Each row is a point on a landscape with many valleys, with its height.
From any point a ball rolls to the lowest of the 2 points nearest to it. It stops when none of these is lower. Distance is the straight distance between rows; heights are no part of it.
Fatug (h 460): [169 122 129 125 167 101 142 137 187 110 144 157 114 153  92  80 172 167
 116 108  99 142  92]
gur (h 311): [104 133 118 139 106 131 130 155  79 143 146 115 110  97 128 132 102 134
 148 120 113 167 157]
tiso (h 391): [196 114  86 163  88 112 169 148 164 106 100 194 114 119  95 115 124 176
 129 155 101 110 110]
ker (h 247): [130 104 144 125 172 148 139  95 132 145 145 139  89 135  45 107 129  81
 118  87 135 105 169]
lito (h 27): [179 177  77 135 191 177 128 148 152  83  79 135 171 141  76 107 130 138
 135 119 137 102 130]
Zut (h 337): [134 105 108 164 100 121 150 151 121 105 102 208 136 116 116  98 119 161
 126 179 137  98 111]
betat (h 361): [162 197 104 146 169 121  74 158 105  93 101 121 113 149  76 119 127 165
 124  95 127 113 144]
megi (h 249): [ 81 158 117 119 107 118 109 183  77 119 150 110  98 133 112 122 103 137
 141 138 139 131 117]
vop (h 366): [123 129 100 141 108 143 130 112  78 104 144 140 118  81 144 139  59 104
 137  87 116 142 183]
por (h 420): [117  79 146 139  88 105 126 143 145 163  98 143 111 132 170 135 148 117
 135 182 129 128  82]
Gagab (h 292): [158 170  87 140 175 142 105 150  91  48 118 116 132 124  73 107  83 144
 125  84 130  92 157]
Mep (h 480): [111 184 138 124 114 126 112 156 109 194 164 103 137 108  98 171 133 202
 126 127 151 123 171]
nazef (h 479): [119 115 145 138 136 164  94  79 175  96 167 176 153 123 168 128  91 110
  76 101 118 120 117]
Bozu (h 514): [138 160 102  99 150 134 100 129 128 182 133  79  88 122 186 120 135 112
 134 119  91 186 112]
guku (h 272): [157 126  95 127 130 105 122 152 153 115 118 157 135 187 131 119 145 134
 146 139 110  53  97]
tivu (h 368): [139 119  91 104 166  93 115 163 117  88 127 127 134 150 139 100 148 144
 143 136 102 107  81]
parov (h 513): [147 162 130 143 125 122  98 110 107 197 126 125 130  90 125 143 142 196
 140 126 140 131 183]
dasa (h 468): [122 118 107 128 121 108 119 105 118 162 134 122 124 121 180 169 109  78
 125 101 119 108 156]
Mit (h 583): [ 69 114 146 105 120 103 119 151  76  72 172 148 129 107 122 175  98 113
 127 129 145  81 118]
rep (h 543): [178 137 138 150 115 119 142  97 141 183 124 156 128  91 120 135 151 196
 156 164 129 157 187]
pusu (h 607): [ 82 127 171 137 140 113 143  94 190 186 111 120 166 118 123 169 139 101
 159 173 149 171 186]
nafi (h 419): [147 138  74 110 134 111 127 104 102  95 122 110 131  96 164 153  81  74
 127  99 104 120 179]
lat (h 641): [102 192 123 171  90 185 165 132 114 192 132 106 112 116 137 186  42 100
 113 111 141 177 122]
Gel (h 411): [135 176 144 127 149 143  83 149  86 111 117 117 145 153 135 137 116 154
 118 119 133 101 129]
ritip (h 326): [ 85 138 156 124 103 119 151 166  68 140 100 140 154 100 119 159 131 188
 149 197 172 132 110]
viger (h 341): [135 112 161 114 150 144 196 148 155 198 126 150 191 118  94 145 169 117
 160 132 155 139 168]
situ (h 429): [106 127  88  70 196  81 131 170 109 104 143 125  95 112 145 114 144 116
 153 139  94 125  99]
Zet (h 535): [129 180  84 112 140 154  81  88 111 135 119  56  88 130 156 124 108 112
 117 102 107 168 128]
Tetik (h 539): [139 158 145 143  99 116 116 174 101 160 131 143 143 137 129 125 145 192
 146 138 132 183 106]
zimuf (h 351): [123 123 164  99 168 110  88 114 118 106 159 109  75 142 114  96 156 132
 107 103 124 149 121]
Rorom (h 597): [176 118 145 104 140 155 145 103 119 203 138 110 160 124 164 124 167 162
 124 120 135 143 184]
rada (h 403): [143  92 136 143 126 112 188 143 160 179 130 152 164 109 131 132 140 102
 185 113 119 140 202]
bof (h 574): [118 137 169 146 108 134  81 183 140 135 171 138 145 129 193 126 130 137
 114 106 114 200  93]
kazam (h 478): [135  90  54 120 127 101 141 143 136  77 133 148 134 124 181  67 121 118
 126 133  76  83 129]
niru (h 371): [125  88 158 155  96 113 143 135 130 145 144 140 125 130  98 105 128  86
 133  91 133  91 173]
rel (h 283): [119 104 131 121 148  94  88  93 157 109 157 110  75 129 120 126 135  84
 105 111 110 128  95]
mipes (h 349): [146 140 137 122 184 128 107 101 118 104 132 106  74 151  74  92 140 124
 113  95 133 100 137]
leva (h 447): [100 189 151 123 107 124  87 171  70 149 155 107 159 120 131 182 116 164
 109 117 147 115 130]
Gup (h 651): [116 187 122 130  97 177 110 137 101 173 119  99 113 132 151 157  95 108
 117 119 136 146 118]
sugus (h 500): [144  83 147 139  83 118 151  83 186 143 159 133 139 125 163 145 131  71
 114  97 126 132 142]
Novog (h 670): [ 60 172  84 103 104 127 120 106  92 161  99  85  97  99 159 192  83 122
 129 175 119 105  84]
piz (h 589): [119 139 147 107 151 149 139 127  45 117 130 111 111 143  54 129 139 127
 139 118 155 103 149]
poze (h 689): [173 141 117 128 161 166 114 125 148  93 145 141 159 153 171  79 126 171
 116 111 104 135 115]
nibo (h 388): [101 120 137 142 104 168 130  88 106 118 125 144 104 127 105 164  90  61
  93 127 162 156 105]
nameg (h 550): [147 126 184 129 128 125 149 135  91  91 149 130 111 130  46 104 135 141
 121  98 162 113 161]
bak (h 634): [102 153 128 171  78 147 166 122 133 212  93 111 123 104 136 182  78  94
 151 126 134 168 139]
Laro (h 559): [105 152 154 146  70 102  82 162 123 153 149 132 139 102 190 126 123 168
 139 143 122 177 109]
zolu (h 662): [167 131 134 129 129 165 132 111 103 122 112 178 158 128 155 118 136 196
 102 160 149 145 117]
kuzub (h 538): [ 67 149 171 115 123 100 148 161 138 178 117  79 145 120 100 151 143 163
 179 196 151 181 122]
sas (h 622): [ 85 148 155 126 104 123 145 115 142 205 124 108 127 110 112 183 132 108
 153 138 149 161 140]
gefo (h 454): [146 133 170 152 154 173  86  59 151  94 146 126 121 146 141 131 101  97
  60  80 124 135 139]
Zufi (h 534): [124  88 181 162  94 119 103 103 198 170 146 142 161 131 175 167 150 113
 107 130 139 146 120]
tinog (h 661): [ 82 180  83 122 109 153 114 131  82 171 127  40 110 123 149 180  78 111
  90 145 132 140  83]
duti (h 580): [ 98  83 165 133 116  98 163  95 165 147 113 104 129 130 102 131 153  93
 173 178 150 146 187]
ded (h 713): [151 122 146 123 166 140 114 115 136  76 135 110 168 156 171  89 137 178
 100  62 100  88 150]
Reso (h 418): [159 144 156 146 189 174 105  79 146 125 120 119 116 145 103 107 117 124
  94  59 124 105 167]
Bib (h 342): [123 101 101 109 110 178 154  97 124 106  95  89 122 164 157 109 105  41
 125 134 123 130  93]
Valo (h 328): [112 105 128 137 135 152 132  69 150 170 136 157  67 104  87 120 105  80
 109 124 130 115 137]
Neduf (h 395): [121  79  81 148  92 122 159 133 120  81 122 181 133 135 138  75 110 140
 115 155 122  55 124]
rovev (h 390): [195 121  86 125 106 105 154 150 200 103 114 166 137 160 133  89 156 173
 123 133  87 119  93]
nol (h 503): [155 107 128 121 101 112 121  75 153 161 152 105 104  95 179 179 127 113
 113 110 137 159 156]
boviz (h 235): [ 99 131 113 123 140 113 134 191 103 136 100 150  92 143  99 109 147 103
 139 157 143 143  46]
lufi (h 643): [173 113 145 109 100 131 146 130 127 100 120 150 138 143 109 123 173 206
  86 155 141 107 114]
durir (h 170): [137  96 105 118 135 131  95  53 191  69 129 101 100 163 130 112 120  71
  83 109 106 100  92]
kade (h 604): [123 114 174 110 133 112 131 175 136  92 181 166 162  99 124 117 163 180
 119 139 133 188  99]
luvis (h 481): [125 136  76  84 185 121 105 130 147 112 138 104 112  98 164 104 136  98
 135 130  71 174 112]
Muka (h 739): [125 134 143 118 162 100  81 148 132  34 109  94 165 162 171  93 134 166
 122  86 108  90 124]
bovom (h 270): [115  97 142 125  89  98 156 159  76 122 109 155 129 120 114 126 145 165
 138 193 147  96 133]
fumim (h 617): [107  86 136  94 145 137 143 120 120  92 174 127 155 110 136 155 115  70
 102  92 127 108 129]
vufid (h 141): [136 171  65 113 196 175 109 146 154 120  82 139 177 135 134 120 126 124
 130 157 122 104 124]
zakot (h 498): [127  85 138 143 101  75 179 122 149 152  87 150 104 115  81 128 173 156
 188 193 149  97 138]
Muna (h 516): [115 171 156 129  84 113 136 175 116 169 125  87 115 105  87 138 134 202
 137 168 156 176 114]
dosid (h 763): [160 155 121 107 149 118  97 138 144  44  95  88 183 199 148 123 176 178
 122 104 132  74 107]
dem (h 274): [121 110 107 122 153 181 121  78 136  68 123 105 138 165 118  99 107  72
  90 116 130 111 108]
tel (h 596): [157 122 124 123 134 133 102  41 128  76 148  74  62 126 158 119 107  95
  96  72 116 154 153]
nuso (h 548): [ 69  96 171 103 126  85 140 152  80  99 166 136 121 101  72 147 140 122
 160 143 167  95 150]
Pefo (h 367): [ 86 115 116 137 113 161 154  56 136 164 103 156 103  84  98 173  74  76
 105 138 147 122 134]
guvi (h 588): [133 128 155 111 161 134 101 172 129 118 153 137 133 125 163  89 144 165
 117 127 110 208  80]
Kurog (h 476): [120  89 191 117 112  92 158 133 118 106 158 111 132 132  66 116 166 102
 169 110 156  90 165]
bas (h 566): [153 138 126 129 133 111 100  95 107 126 161  62  70 130 153 109 119  98
 131  80 110 165 147]
Zifu (h 552): [138 106 179 156 115 148 137 138 177 200 135 163 200 155 152 136 166 138
 105 132 139 124 123]
sok (h 575): [188 113 151 140 124 178 158  93 128 173 128 124 115 121 137 106 146 180
 170 140 133 174 181]
zukun (h 177): [142 160  74 141 207 149 102 138 140  77  82 116 154 131  74 123 118 113
 144  91 119  74 173]
Barag (h 437): [134 119  93 155 104 123 135 132 170 134 106 134 102 179 129 115 122  39
 138 111 104 104  75]
letog (h 389): [ 90 124 138 105  92 118 108 139 101 183 103 111 118 137 164 154 142 163
 127 180 148 134  80]
Kive (h 383): [125 127  79 158 130 116 110 106 173 106 107 116 116 198 124 102 135  89
 146 122 113  43 102]
karat (h 453): [104  83 127 158  93  98 153 129 138 171  60 148  97 118 109 120 158 142
 164 177 144 113  85]
Rofof (h 179): [ 89 145 107 157 112 111 120 187  98 115 121 149  67 128  99  81 109 122
 147 138 118 155  85]
Gigir (h 544): [ 87  97 158 157 132  61 150 122 188 155  91 147 110 124  72 136 142 131
 189 188 144 133 175]
rov (h 623): [166 127 143 118 100 115 131 154 125  74 138 165 121 105 127 102 164 194
 111 173 131 162  78]
miku (h 590): [124 107 106  93 114  90 145  99 133  69 166 128 159 114 179 179 102  69
 108  87 114 103 111]
Tuli (h 545): [109  81  81 100 119 115 140 136 121  65 162 142 161 119 213 126 107  82
 112 113  81  95 129]
gepi (h 451): [133  75 161 147  90 123 168 121 157 144 161 134 158 104 140 143 118  75
 148 102 128 142 195]
Vod (h 359): [ 87 151 125 106 108 137 134 159  43 148  87 111 119 140 122 134 151 169
 129 196 159 120  77]
Det (h 624): [ 99 118 154 120 160 143 138 155 112  94 180 159 135  85 107 105 116 145
 136 126 123 166 122]
gikel (h 571): [155 118 136 131 144 170 146 118 150 178 119 157 178 155 149 119 160 139
 107 109 116 101 156]
rigo (h 673): [178 147  96 110 168 178 129 105 133  91 117 182 175 135 140 111 135 185
  98 150 115 113 107]
beda (h 393): [134 118 121 139 107 138 122 154 146 115  96  89 126 182 170 114 124  33
 133 115 138 131  89]
loze (h 291): [177 153 131 128 142 116 185 158 139 178 110 159 174 108  62 176 157 149
 163 134 150 157 144]

For each start below, name the point where the ball stops.
nol => Rofof
gikel => loze
Gigir => bovom
tinog => bovom
bas => guku
sok => lito

Call two points neighbours if one is among the 2 nearest of the other. Go from one point of each pair to the other, from neighbour to neighbour, staying as low as possible. Name the highest point that can't be avoided.
durir / guku => Barag
rovev / Muna => sas
durir / ker => zimuf
Rofof / loze => nol
durir / loze => piz
loze / niru => gepi
rovev / Zut => tiso
